Each row is a point on a tangle of strands that fork and nearly touch. The rows are in no order.
(in the rows, 128 means zero)
Two points are linked if the straight distance between their rows is under 102. Some points are linked to none.
Fesed: [169,142,120,111,102,141,119,122,132,126,139,125,115,138,121,113,159,134,111,126,166,124,155,154,99,164,137,93,149,122,74,138,92,117,150,151,126,146,144,98,150,95,114,121,132,135,174,98,109,115,120,136,112,140,94,122,152,150,152]
lamo: [142,144,152,110,149,114,135,147,145,136,144,120,134,135,111,133,197,151,148,152,128,131,178,91,140,113,134,153,103,142,98,138,141,108,155,128,138,162,127,142,145,74,120,125,120,168,98,124,135,135,156,143,102,112,117,151,128,138,119]
leref: [169,158,128,103,129,135,122,124,134,123,122,100,116,126,110,137,185,123,105,125,179,135,151,119,129,133,161,104,151,122,86,152,126,97,153,89,120,144,153,110,141,109,116,127,99,160,113,119,99,109,114,121,124,126,126,150,143,132,147]
Depat: [119,105,103,114,108,139,137,98,154,108,128,116,118,156,111,138,62,112,114,137,129,131,110,140,158,131,118,141,173,89,175,112,115,118,152,139,121,120,131,145,113,182,135,153,154,119,142,116,128,116,133,124,109,131,190,121,114,127,142]
zor: [98,200,165,191,89,105,119,127,145,94,171,135,107,146,163,119,112,104,148,99,118,149,70,159,132,154,108,168,99,119,156,128,131,141,98,94,125,128,100,155,97,133,129,114,124,130,135,121,137,120,117,119,131,128,123,142,130,126,122]
moz: [145,114,114,87,115,157,119,141,118,128,137,147,118,123,145,97,130,155,109,93,109,105,163,152,92,144,117,105,134,131,90,144,111,143,156,126,137,116,153,99,137,146,134,137,136,127,149,107,91,97,125,150,147,120,135,114,131,136,141]
lop: [172,127,123,100,136,152,112,149,103,129,139,119,100,135,118,112,150,145,107,88,137,109,148,130,99,130,147,129,146,129,86,149,147,103,169,103,131,118,162,97,116,144,127,143,106,164,123,121,109,119,111,106,160,103,160,126,125,121,159]
fuf: [130,113,104,109,131,130,122,99,123,132,97,114,156,113,127,153,110,97,132,135,127,106,107,104,139,136,95,99,146,101,173,170,130,137,139,134,147,86,128,135,131,171,139,132,165,112,137,127,121,115,137,137,131,112,164,129,122,128,110]
sope: [104,117,127,156,136,85,138,100,149,135,125,161,120,126,134,132,109,134,141,126,133,144,131,123,149,115,141,123,81,137,134,85,143,132,121,135,131,131,98,163,112,110,137,84,110,113,133,152,147,144,128,145,121,142,118,120,136,130,117]
ker: [145,109,121,100,139,130,125,137,132,113,111,161,128,147,124,146,84,105,106,143,116,122,108,73,101,102,132,136,143,108,153,128,144,132,133,127,143,109,132,144,111,168,133,185,155,150,129,113,137,126,128,97,148,116,186,151,138,115,113]
vovi: [46,157,166,137,121,126,128,112,168,113,167,95,120,132,126,115,97,100,168,96,117,126,103,176,158,120,137,146,133,132,155,114,120,125,114,117,111,132,98,136,144,147,140,129,118,105,145,142,161,158,141,127,120,132,112,135,116,126,113]
ril: [105,89,130,139,116,157,137,131,108,139,140,152,120,92,151,93,156,128,148,124,128,135,122,133,110,141,102,95,121,120,109,109,122,135,94,163,115,128,145,137,149,65,134,116,118,106,153,135,137,104,163,132,125,137,82,85,115,151,137]
Bunad: [98,124,130,133,124,131,133,157,145,113,132,124,112,140,133,141,88,140,143,137,96,134,109,183,158,102,143,176,148,130,160,101,116,143,90,103,119,138,130,117,122,164,129,154,100,112,109,147,143,160,112,128,126,147,118,142,130,92,120]
vorop: [158,141,142,113,125,132,125,113,114,105,85,103,94,100,113,137,149,131,141,127,176,105,118,105,95,136,138,90,186,124,108,154,140,130,167,132,135,106,131,105,138,148,116,124,151,105,121,153,113,103,104,117,108,124,125,141,104,122,124]
tup: [170,143,114,103,132,125,102,152,110,114,137,120,77,140,116,111,138,154,104,98,154,107,151,143,93,131,154,112,168,115,76,154,131,96,177,109,119,112,153,93,134,131,142,135,112,158,139,120,115,122,112,123,131,110,146,108,129,134,169]
Sele: [123,144,123,188,131,54,151,120,118,136,134,178,132,146,129,148,112,106,114,141,111,153,110,154,114,173,142,158,78,149,124,144,156,132,92,118,122,118,128,155,102,117,135,101,128,133,117,122,134,116,129,115,132,124,125,104,110,146,121]
kisat: [113,114,102,116,143,127,126,117,110,143,107,113,165,115,137,143,125,128,117,137,117,105,155,119,134,104,123,109,110,131,162,116,129,140,117,121,132,118,126,123,121,137,127,131,141,118,114,137,98,137,124,135,155,122,126,138,144,115,107]
las: [122,130,122,151,150,56,122,149,109,137,127,173,148,152,135,132,119,140,131,145,97,129,126,157,109,149,161,163,68,147,139,155,151,144,89,125,104,119,144,119,110,121,142,134,149,150,101,145,141,142,126,131,140,128,103,117,115,149,121]
mer: [150,106,141,126,102,172,139,112,116,137,140,112,126,116,134,103,166,127,134,132,173,125,139,135,95,164,112,88,142,132,93,114,98,128,116,167,129,135,136,116,148,90,99,105,132,117,168,120,127,113,125,122,131,136,91,115,135,148,141]
rukam: [111,103,121,122,111,165,143,132,152,113,123,113,130,157,120,139,65,115,113,135,113,143,98,168,168,113,126,176,185,128,171,112,105,115,124,118,129,136,148,120,123,172,129,166,114,126,124,114,152,129,140,110,126,129,168,138,115,111,123]
lam: [161,136,126,103,121,134,113,162,132,132,156,132,118,128,118,109,171,147,127,119,130,111,181,145,153,139,131,145,132,140,72,149,121,103,150,139,129,170,154,114,128,88,114,144,107,138,159,80,117,132,158,143,108,128,96,125,134,147,148]
tevod: [99,92,126,148,130,148,136,119,104,139,135,156,114,100,131,106,159,127,159,121,115,147,115,114,93,145,109,121,122,118,107,124,142,125,109,166,131,121,135,143,150,54,146,102,107,118,128,129,158,104,168,135,90,130,85,93,106,146,135]
tera: [167,147,137,94,138,133,126,148,132,139,136,110,138,129,109,141,185,147,119,135,136,134,167,108,149,99,140,139,111,118,102,127,147,95,143,96,116,161,137,125,116,87,112,141,114,173,87,113,94,133,137,107,136,122,138,157,142,121,152]
vep: [144,139,130,128,121,137,127,91,133,117,102,76,140,84,128,134,138,108,122,143,167,132,130,90,106,120,127,91,155,105,137,138,119,143,155,146,131,135,93,140,132,138,107,121,161,84,137,139,90,139,107,123,99,144,141,150,128,123,134]
diza: [130,97,132,124,106,170,134,129,115,137,135,132,131,108,144,93,162,128,139,123,145,119,149,138,108,147,114,94,119,137,104,117,107,125,110,163,124,136,145,120,140,79,110,117,123,114,157,130,122,109,147,135,140,133,91,100,124,146,125]
ladeb: [119,141,133,147,142,100,125,190,128,132,122,146,125,153,141,163,94,174,108,139,103,139,92,147,164,123,122,153,139,149,167,134,93,152,82,89,115,124,133,135,127,172,157,150,136,127,111,122,141,144,110,129,131,129,112,152,150,107,114]
Nepe: [123,112,102,111,134,139,135,110,135,106,118,89,121,129,114,137,89,118,101,137,124,120,144,132,138,103,134,147,155,107,157,80,118,125,144,133,129,146,99,129,116,157,91,149,128,100,131,125,99,135,122,122,122,144,161,122,135,98,144]
Mez: [166,127,128,121,94,152,130,119,125,132,139,133,117,126,137,105,153,132,117,125,158,123,153,154,83,164,124,84,148,124,84,121,85,131,142,165,125,139,141,107,149,101,113,114,144,120,176,106,104,109,122,130,130,141,91,115,140,148,147]
Zibo: [134,125,106,114,129,136,132,102,132,99,110,89,113,124,112,135,93,113,101,145,135,117,136,110,118,103,138,134,155,94,155,100,120,123,160,138,130,142,97,137,114,155,100,150,147,102,132,130,91,124,120,120,112,140,174,123,127,104,146]
tez: [116,127,121,141,158,113,116,165,113,144,111,148,179,150,127,163,104,141,86,135,99,116,99,118,139,123,109,134,137,151,168,160,114,138,84,92,136,98,148,107,143,168,158,168,142,143,119,110,137,134,138,117,130,122,129,131,164,115,120]
Vinu: [142,146,127,148,141,66,146,111,123,137,136,171,127,145,102,137,116,123,136,146,91,154,154,92,113,128,161,175,67,176,101,130,144,142,131,156,127,136,122,137,122,102,126,101,125,140,84,130,150,120,138,130,100,114,146,130,125,136,134]
memez: [113,108,130,152,143,125,137,102,156,145,125,113,128,105,140,111,123,138,136,123,165,164,127,97,136,108,110,99,113,113,139,70,134,132,143,164,127,147,78,166,136,113,121,82,117,110,152,135,149,166,116,150,120,149,116,120,129,143,125]
leli: [163,144,116,98,121,130,108,137,114,108,123,116,87,132,117,114,141,152,112,105,153,108,151,147,80,150,146,94,170,122,79,147,114,115,176,125,126,112,144,85,144,130,137,125,132,137,145,125,105,106,104,130,118,121,125,113,131,137,152]
daz: [106,190,165,180,99,104,107,153,155,87,153,121,103,150,163,118,112,134,159,106,104,144,69,163,132,146,115,177,105,125,166,143,113,147,101,98,120,132,103,145,116,147,136,131,133,131,133,140,144,128,115,128,134,114,112,158,126,115,119]
fopum: [150,119,114,105,145,141,117,147,102,145,122,139,157,138,125,134,135,150,114,129,99,130,159,107,124,87,134,134,109,122,135,101,147,129,128,107,113,138,139,105,96,126,120,153,130,165,79,125,105,143,113,99,162,131,143,147,143,106,138]
pilap: [130,125,111,121,121,146,122,101,112,137,93,101,161,101,140,139,117,89,143,134,128,107,107,117,143,143,91,85,142,112,162,174,117,136,135,151,146,86,121,129,139,159,131,116,168,102,150,131,126,127,136,139,138,117,152,121,115,142,107]
Labav: [51,141,167,145,134,130,131,99,172,115,176,104,118,131,117,115,99,93,170,95,121,139,109,161,146,119,146,141,123,129,145,106,133,130,129,116,124,131,96,136,131,139,139,112,97,107,147,150,166,159,132,139,118,152,117,127,123,127,115]
Sani: [91,117,120,143,131,146,133,129,92,150,111,113,161,107,156,119,126,111,130,130,122,97,120,140,136,127,103,93,107,140,154,143,113,130,101,144,131,105,129,115,144,118,134,119,141,116,150,152,129,129,149,147,164,119,115,88,131,140,108]
Naba: [120,115,117,127,156,82,114,165,101,148,127,169,161,150,128,131,124,156,132,145,91,122,134,145,120,131,158,157,78,143,142,145,147,148,93,119,95,119,148,102,109,124,146,147,148,160,80,145,134,152,122,133,141,136,104,129,124,137,128]
geguf: [171,160,131,107,132,128,116,125,117,112,115,105,90,123,114,131,164,124,109,112,176,120,139,112,107,118,164,102,166,123,89,149,138,101,166,94,122,129,151,102,137,134,124,129,113,149,109,141,101,107,104,110,140,120,143,141,128,122,140]
Dipi: [126,153,145,147,122,102,122,201,142,107,134,136,101,150,143,143,105,168,139,133,96,146,79,160,158,133,129,174,128,135,164,140,97,152,80,86,120,127,125,137,121,168,152,145,126,124,111,141,144,143,97,139,128,130,109,151,136,104,116]
Nofud: [119,110,123,136,139,127,133,106,154,136,123,90,146,98,140,118,123,125,125,127,164,148,139,102,140,110,114,98,121,119,143,82,119,140,138,160,122,148,74,157,137,122,110,100,134,93,156,132,120,168,114,146,120,145,124,129,140,135,124]
Sitom: [165,143,127,102,131,135,116,159,130,133,149,106,126,125,104,125,180,143,118,123,139,114,178,143,156,144,144,144,139,134,74,160,134,91,149,114,126,162,159,110,126,99,114,144,96,159,136,88,112,129,151,135,114,125,112,134,136,141,158]
Paf: [149,143,126,140,129,72,134,102,139,120,133,172,117,152,98,134,104,126,142,157,95,157,131,111,139,124,162,181,66,170,98,112,145,149,113,136,137,140,115,134,104,117,114,104,112,122,93,132,163,119,119,136,99,128,140,134,127,128,145]
tes: [153,147,147,125,119,133,126,93,124,108,90,90,117,86,121,138,152,116,135,137,181,123,120,95,95,126,137,89,177,114,119,155,133,138,159,135,136,122,116,120,137,142,111,122,155,92,126,153,101,117,104,114,100,138,129,157,114,120,131]
raka: [144,124,125,122,135,76,120,114,150,119,131,167,113,155,106,132,118,147,153,149,104,144,139,124,150,108,162,174,72,146,109,86,151,145,103,127,128,138,116,126,108,120,113,119,107,124,94,149,155,137,124,138,95,147,124,137,133,109,144]
kib: [70,124,155,152,136,131,131,94,168,120,167,126,109,129,117,112,98,105,162,102,126,150,111,142,150,117,139,129,112,124,136,91,138,126,141,128,132,139,87,144,121,132,129,91,84,101,153,150,170,155,123,156,119,164,116,118,123,125,124]
pake: [127,119,124,154,143,93,141,100,146,140,118,163,125,132,124,129,130,144,140,138,129,148,150,93,128,114,144,138,75,147,122,97,148,124,134,151,138,135,103,160,122,84,132,87,117,134,108,145,152,132,146,149,103,128,125,124,123,130,121]
fibe: [127,122,126,131,128,83,120,119,155,110,136,160,110,148,117,135,106,140,154,143,106,143,123,153,151,112,163,171,84,138,123,91,147,152,89,112,125,135,122,128,101,132,118,122,100,110,107,155,153,145,113,137,107,155,115,137,135,107,134]
fezof: [131,112,112,112,152,136,120,153,96,151,122,149,168,138,128,139,123,152,117,136,92,124,151,115,126,96,135,133,109,132,144,113,144,140,111,106,113,126,147,99,102,138,135,155,134,162,78,128,114,144,113,110,159,130,132,145,144,113,131]
Derag: [158,105,138,108,149,162,118,163,101,139,131,152,150,137,126,116,124,120,110,99,102,122,129,91,99,114,135,134,128,137,106,137,157,127,146,109,139,113,149,96,107,163,135,171,118,177,109,123,132,132,110,84,180,105,170,145,137,121,140]
kez: [143,123,139,129,103,174,130,109,98,128,102,94,141,87,149,120,135,100,146,134,149,110,121,127,105,161,102,75,148,130,119,148,104,141,126,165,149,97,122,119,142,135,103,101,159,96,159,141,122,127,120,119,135,128,131,119,113,149,125]
toza: [98,184,150,186,90,105,137,111,142,112,178,151,112,146,147,129,112,89,138,111,124,154,70,152,140,156,108,157,96,121,136,124,141,138,103,85,127,127,97,165,85,120,135,97,116,122,130,110,134,114,112,120,122,141,127,126,128,132,124]
bar: [128,104,134,129,142,127,135,111,143,142,116,122,149,119,131,120,177,144,142,139,157,137,162,87,118,117,129,117,97,138,128,111,137,117,129,148,134,139,115,148,133,66,119,104,122,138,121,139,133,137,146,141,124,124,102,129,131,136,108]
Lovaz: [137,126,126,128,111,166,125,108,105,135,92,95,154,89,150,130,125,89,150,135,134,110,110,120,131,153,91,77,142,119,143,164,111,139,129,161,148,87,120,125,142,148,115,105,167,98,155,138,127,132,129,129,138,123,143,116,108,149,113]
Bif: [140,114,144,125,125,160,138,125,133,138,141,121,124,132,119,110,196,137,144,141,167,131,149,114,118,150,119,122,134,139,94,132,119,106,134,163,137,158,141,131,152,63,106,121,109,146,147,109,152,115,143,138,119,122,80,124,125,147,120]
bik: [162,123,107,97,103,149,110,140,127,137,145,155,119,127,148,92,145,155,110,100,116,112,178,157,108,133,121,107,129,126,88,141,104,132,157,135,125,136,156,103,125,120,130,134,134,127,161,91,90,108,135,153,143,130,111,117,132,142,146]
kubi: [126,107,126,79,129,162,132,146,118,124,123,152,133,117,142,112,110,144,110,102,103,92,134,137,98,154,104,107,131,132,98,156,120,152,137,125,154,97,149,104,157,166,139,146,146,121,142,120,107,85,135,143,148,109,160,109,132,129,132]
vuk: [159,108,127,100,139,168,117,153,98,138,138,135,130,134,122,111,140,139,110,89,111,111,143,118,102,127,134,133,132,132,97,143,156,119,155,105,137,116,160,92,112,156,127,158,110,164,112,121,111,120,112,100,169,103,160,131,130,119,149]
Muv: [88,115,128,150,125,152,137,137,89,148,122,123,145,99,164,106,130,113,132,128,122,108,113,145,129,132,98,89,108,129,140,135,114,130,92,149,121,111,134,120,149,99,140,119,134,112,157,157,130,122,154,145,158,128,106,68,125,145,119]
toma: [102,104,121,176,140,118,138,94,125,165,111,140,129,104,135,121,137,132,139,124,146,171,113,94,121,129,115,107,114,118,132,91,160,124,133,157,130,110,109,169,134,91,153,67,111,136,122,140,157,141,137,140,105,142,107,105,112,150,125]
Tib: [134,117,114,125,145,114,120,148,126,127,104,156,168,144,123,164,92,113,91,136,106,121,96,100,129,116,104,126,147,127,170,150,130,129,94,101,140,92,156,122,140,173,157,178,142,146,122,100,143,123,146,101,132,118,163,139,158,117,116]
Fer: [145,107,120,106,146,122,122,145,133,116,108,171,149,140,125,152,91,96,106,138,117,119,97,79,112,115,120,127,145,112,157,141,147,125,109,116,142,92,150,134,125,170,146,185,148,152,126,108,142,122,140,93,148,115,182,144,144,120,110]
deveg: [153,129,147,130,106,163,128,94,107,126,108,87,135,95,138,122,157,110,140,134,181,120,125,118,93,158,120,81,158,134,105,144,107,138,130,156,148,111,119,113,141,124,91,97,149,98,153,140,119,129,103,112,122,135,114,140,126,142,132]
vib: [152,143,146,96,145,122,129,151,143,141,141,115,140,132,105,138,197,153,137,145,129,129,176,101,153,108,135,146,105,131,98,131,147,102,145,112,126,163,133,135,132,79,118,135,119,168,91,116,112,137,149,128,115,118,124,155,137,131,136]
goz: [157,138,129,113,118,151,132,129,137,135,141,117,117,146,111,121,180,130,120,143,173,127,149,139,127,163,132,114,146,133,75,141,103,105,142,154,131,164,146,115,156,82,105,128,112,149,166,92,135,116,129,146,110,131,84,127,147,153,141]
Soluv: [134,122,117,124,128,134,128,99,140,125,111,77,153,91,136,129,131,113,120,137,159,134,143,96,124,112,120,94,134,113,146,109,113,142,144,150,127,141,83,148,130,132,106,113,149,88,144,131,93,151,113,133,116,142,135,140,139,126,127]
Vesos: [155,127,126,108,110,137,115,157,134,136,155,159,111,126,132,100,164,145,132,116,124,116,179,142,145,130,123,135,128,143,79,135,112,114,148,157,126,167,155,118,130,79,119,139,118,126,162,82,115,127,160,142,115,130,85,114,130,147,137]
fuve: [95,129,138,135,115,144,136,167,150,116,131,115,118,148,131,138,88,142,137,130,96,137,85,181,166,107,128,178,166,133,171,125,100,131,96,98,114,138,131,121,135,166,144,159,112,117,109,135,148,150,125,123,119,129,124,145,122,94,115]
baf: [84,106,128,149,126,144,139,138,94,141,132,145,126,91,163,98,140,123,141,122,119,126,106,145,117,138,103,95,108,115,125,125,126,135,86,148,111,118,138,133,147,72,150,120,124,106,150,154,132,109,162,140,136,137,91,66,117,150,134]
pidi: [92,94,116,167,137,135,135,100,103,157,118,134,133,99,132,114,152,127,149,123,128,163,102,106,100,145,112,115,123,111,123,115,160,124,116,159,130,99,122,153,142,74,157,75,109,136,124,138,160,130,156,138,89,135,96,96,111,157,132]
buvaf: [86,131,119,152,139,98,133,114,121,154,111,115,151,112,153,140,109,114,129,125,134,118,124,134,165,110,114,97,116,139,165,110,121,135,112,142,116,115,107,149,135,142,142,107,141,111,151,137,124,155,137,138,158,124,111,117,138,137,98]
lupu: [169,139,129,100,139,142,118,141,114,139,130,119,141,133,119,133,162,146,112,125,121,132,160,107,129,90,139,133,111,115,116,115,149,104,142,100,116,154,140,112,99,108,110,148,121,170,85,121,93,135,120,92,160,125,149,152,141,108,149]
Tokik: [109,131,123,147,159,98,121,168,114,149,115,144,158,152,139,166,99,159,96,142,103,122,103,135,152,124,120,138,131,153,172,143,108,149,86,94,122,111,140,121,132,167,157,153,144,139,113,119,134,145,122,131,138,123,112,140,157,115,113]
Logig: [169,147,121,101,127,141,116,138,129,127,134,100,123,129,105,128,184,136,110,119,159,122,167,137,136,147,154,118,144,128,78,156,126,92,151,103,124,147,159,106,134,102,113,134,98,160,131,103,104,115,128,130,121,128,117,138,141,138,152]
Pez: [106,120,130,132,129,109,124,140,153,109,138,135,108,139,127,138,99,139,152,138,105,135,120,177,154,105,155,175,119,128,145,90,133,149,87,104,118,136,126,119,111,149,122,141,93,109,111,158,143,160,108,132,121,157,113,139,135,93,126]
Mefu: [63,143,141,118,109,140,129,118,162,119,151,91,132,140,120,124,90,116,150,113,112,120,103,188,185,119,121,147,156,129,165,116,108,122,115,119,104,140,112,133,148,162,140,141,131,94,135,128,151,145,144,125,122,124,124,141,108,118,118]
bogup: [93,121,141,133,110,161,139,154,156,121,127,105,134,153,122,135,90,129,132,128,105,141,79,184,170,110,123,181,178,133,178,132,98,117,108,99,112,142,137,121,139,161,147,164,117,124,108,128,153,142,140,113,115,123,139,146,110,101,116]
gel: [105,118,125,173,137,124,136,92,143,160,123,140,117,104,135,113,118,137,139,115,148,178,108,97,138,117,110,102,116,108,131,70,156,127,148,158,130,129,92,171,133,113,147,64,109,123,135,134,159,152,116,146,111,156,112,110,115,148,131]
vop: [122,107,119,117,155,116,113,172,94,158,131,167,174,146,123,126,130,155,128,137,84,123,136,131,125,117,148,150,94,138,138,141,147,145,102,114,95,123,152,87,104,129,149,156,138,170,69,137,126,152,120,125,148,137,112,134,130,128,138]
lozog: [137,139,133,155,146,100,143,109,135,136,128,154,122,136,120,127,152,144,143,147,118,148,166,74,115,112,141,152,88,153,113,117,140,119,153,163,147,144,112,153,140,76,129,95,120,156,94,139,156,122,156,149,91,113,130,129,113,131,117]
Toz: [124,169,155,164,108,99,113,179,152,86,146,121,102,150,153,126,114,147,157,126,96,147,73,168,142,140,128,183,109,125,163,145,110,154,88,88,123,129,119,136,111,157,144,138,123,126,121,149,144,133,98,137,129,122,109,154,127,112,115]
zaka: [139,123,105,110,126,132,129,101,126,114,102,104,123,108,120,148,109,110,116,144,131,113,130,91,112,110,126,111,152,94,163,130,132,135,159,135,135,119,112,147,115,164,125,146,162,105,125,132,92,117,118,120,124,127,169,136,118,108,126]
Zov: [112,116,128,96,126,165,134,139,113,132,117,146,157,112,141,121,106,131,110,118,103,87,120,137,116,151,93,103,120,132,121,170,114,149,118,127,159,101,147,103,163,158,137,140,148,114,147,131,122,90,146,149,152,113,156,103,138,126,122]
mev: [118,116,93,113,111,122,135,95,148,122,124,114,135,140,120,150,73,113,115,137,121,129,115,131,161,124,104,119,165,90,180,129,115,129,146,138,117,117,121,153,123,184,142,145,161,107,141,111,117,120,135,133,113,128,177,131,121,123,132]
roko: [124,159,127,194,111,73,154,120,126,134,155,170,133,146,123,152,115,98,111,145,110,167,96,154,131,179,119,158,89,145,119,138,152,136,91,100,128,123,117,167,92,121,133,91,120,125,118,106,130,104,118,106,133,126,132,110,113,140,121]
rigu: [121,139,123,175,143,48,138,129,115,132,129,178,134,150,137,142,114,122,121,141,109,139,117,159,111,163,153,159,71,145,135,148,152,135,89,123,117,118,136,140,105,117,137,114,137,141,115,139,138,129,128,122,139,126,114,108,113,149,117]
fevu: [102,110,104,115,128,134,135,116,143,113,127,96,129,128,119,142,82,123,118,135,115,120,141,156,164,106,125,143,150,117,160,78,116,133,126,131,121,145,105,132,125,163,108,140,120,90,134,125,113,146,126,129,127,140,145,130,136,100,131]
Lur: [119,101,109,116,113,157,139,117,149,105,120,114,119,160,114,140,58,112,105,142,120,136,110,151,155,119,129,166,177,114,169,104,113,120,137,132,133,130,139,128,113,176,121,166,130,126,137,113,142,122,136,113,124,129,182,127,116,114,133]
busi: [134,148,148,144,149,109,140,126,134,132,138,137,121,135,122,125,178,144,151,150,120,141,174,76,115,112,134,155,105,148,107,135,137,113,162,156,149,154,121,148,152,72,127,107,118,169,98,134,157,126,158,147,94,109,120,137,115,139,106]
ful: [132,132,149,131,138,145,140,139,133,133,146,125,113,135,118,118,198,137,150,147,148,131,158,109,124,145,120,143,139,143,90,142,128,101,152,162,145,167,140,139,160,67,112,126,103,159,137,107,163,119,149,145,111,115,83,128,119,149,112]
bimiv: [158,139,132,100,128,133,118,133,108,103,100,112,84,124,113,127,140,149,130,113,165,99,132,129,86,149,141,92,183,130,86,145,125,124,175,130,133,99,139,88,144,141,129,124,145,122,134,143,113,100,102,123,113,113,125,119,112,133,135]
lako: [102,118,120,115,131,161,130,134,100,143,115,128,167,117,143,124,113,123,113,128,105,84,120,138,129,138,95,103,112,139,143,166,113,140,109,128,152,104,142,102,152,146,136,135,145,116,144,139,126,107,144,151,158,112,139,102,142,128,113]
sepib: [165,139,145,98,145,137,118,136,112,119,112,130,87,134,114,132,136,123,115,116,150,105,118,79,91,98,156,123,155,125,110,143,156,116,175,115,133,124,135,126,119,152,125,154,143,144,116,143,111,118,105,103,166,104,174,148,115,107,121]
vobe: [139,112,126,99,128,152,117,139,125,137,136,124,146,123,120,106,184,143,139,116,124,111,178,132,133,131,138,127,105,144,103,142,136,108,129,132,125,145,157,106,124,83,108,134,118,139,123,124,107,124,151,134,136,122,102,130,126,132,122]
luru: [152,121,124,98,142,141,124,128,117,118,111,141,111,136,121,142,107,113,108,135,123,112,117,71,93,94,139,131,143,111,142,128,151,128,155,122,140,118,128,139,109,162,125,171,152,142,118,126,115,120,109,101,159,112,183,147,128,105,117]
bot: [111,171,134,195,101,85,146,119,127,134,169,163,128,143,135,146,121,96,119,126,122,161,82,149,145,179,105,148,98,131,125,129,152,133,97,84,128,120,109,175,94,121,139,84,120,126,124,106,126,103,116,108,132,135,129,115,116,134,124]
pibi: [146,113,142,128,116,164,133,102,122,137,122,88,148,107,136,114,182,119,133,138,189,130,137,105,102,146,119,91,135,137,111,130,112,128,123,151,137,131,121,124,142,93,97,100,127,121,146,134,124,131,114,124,135,132,101,136,136,142,123]
vos: [127,117,94,113,124,120,128,95,132,129,108,113,146,121,125,155,91,105,119,140,122,119,118,109,144,120,103,107,152,94,180,144,125,138,146,136,130,107,119,151,123,179,142,140,166,108,135,117,110,122,132,133,125,122,169,135,124,122,117]
sed: [83,122,116,116,117,135,135,119,150,118,138,96,131,133,120,138,78,122,131,126,111,120,123,176,183,112,120,142,156,123,164,95,110,130,122,128,113,142,112,134,136,170,127,140,123,89,138,124,131,145,133,129,125,132,135,134,125,110,122]
dem: [81,127,140,155,128,99,137,106,158,130,143,148,111,121,135,123,94,119,148,110,132,145,114,138,160,115,135,120,99,129,135,83,136,132,123,132,126,136,88,160,116,130,138,90,102,98,150,149,150,151,122,144,127,151,115,119,137,130,119]
Rolu: [170,160,145,106,137,126,119,130,115,111,109,116,80,124,117,131,149,123,112,116,171,116,127,92,98,95,164,110,167,122,99,144,148,104,174,104,123,131,140,115,132,143,125,138,130,140,108,150,104,111,105,109,152,114,158,146,119,112,129]

A fork is a point with three links, a tip a point with one. Leave the first point through the second and follow the links. Name the first fork or tip that comes.
Pez; Bunad: vos
rukam; bogup: Vinu
Zov; lako: ril
tup; lop: Derag
geguf; leref: Vesos
vos; fuf: mer
Sani; lako: bik

Follow the links from the first point to the second, and from the first to the third. Name the last point that the two ways share.
Bif; deveg; Muv: mer
kubi; mer; pidi: ril
goz; kez; Sani: mer
Muv; Bif; memez: ril
Zibo; Lur; pibi: vos

Name the points in between on the shortest way along the links from the first point to the second, in order.
Sitom; Fer: Logig > leref > geguf > Rolu > sepib > luru > ker
baf; kubi: Muv > Sani > lako > Zov
Pez; Vinu: fibe > raka > Paf
Nofud; bimiv: Soluv > vep > tes > vorop
toza; Toz: zor > daz
bogup; Zibo: rukam > Lur > Depat > mev > vos > zaka
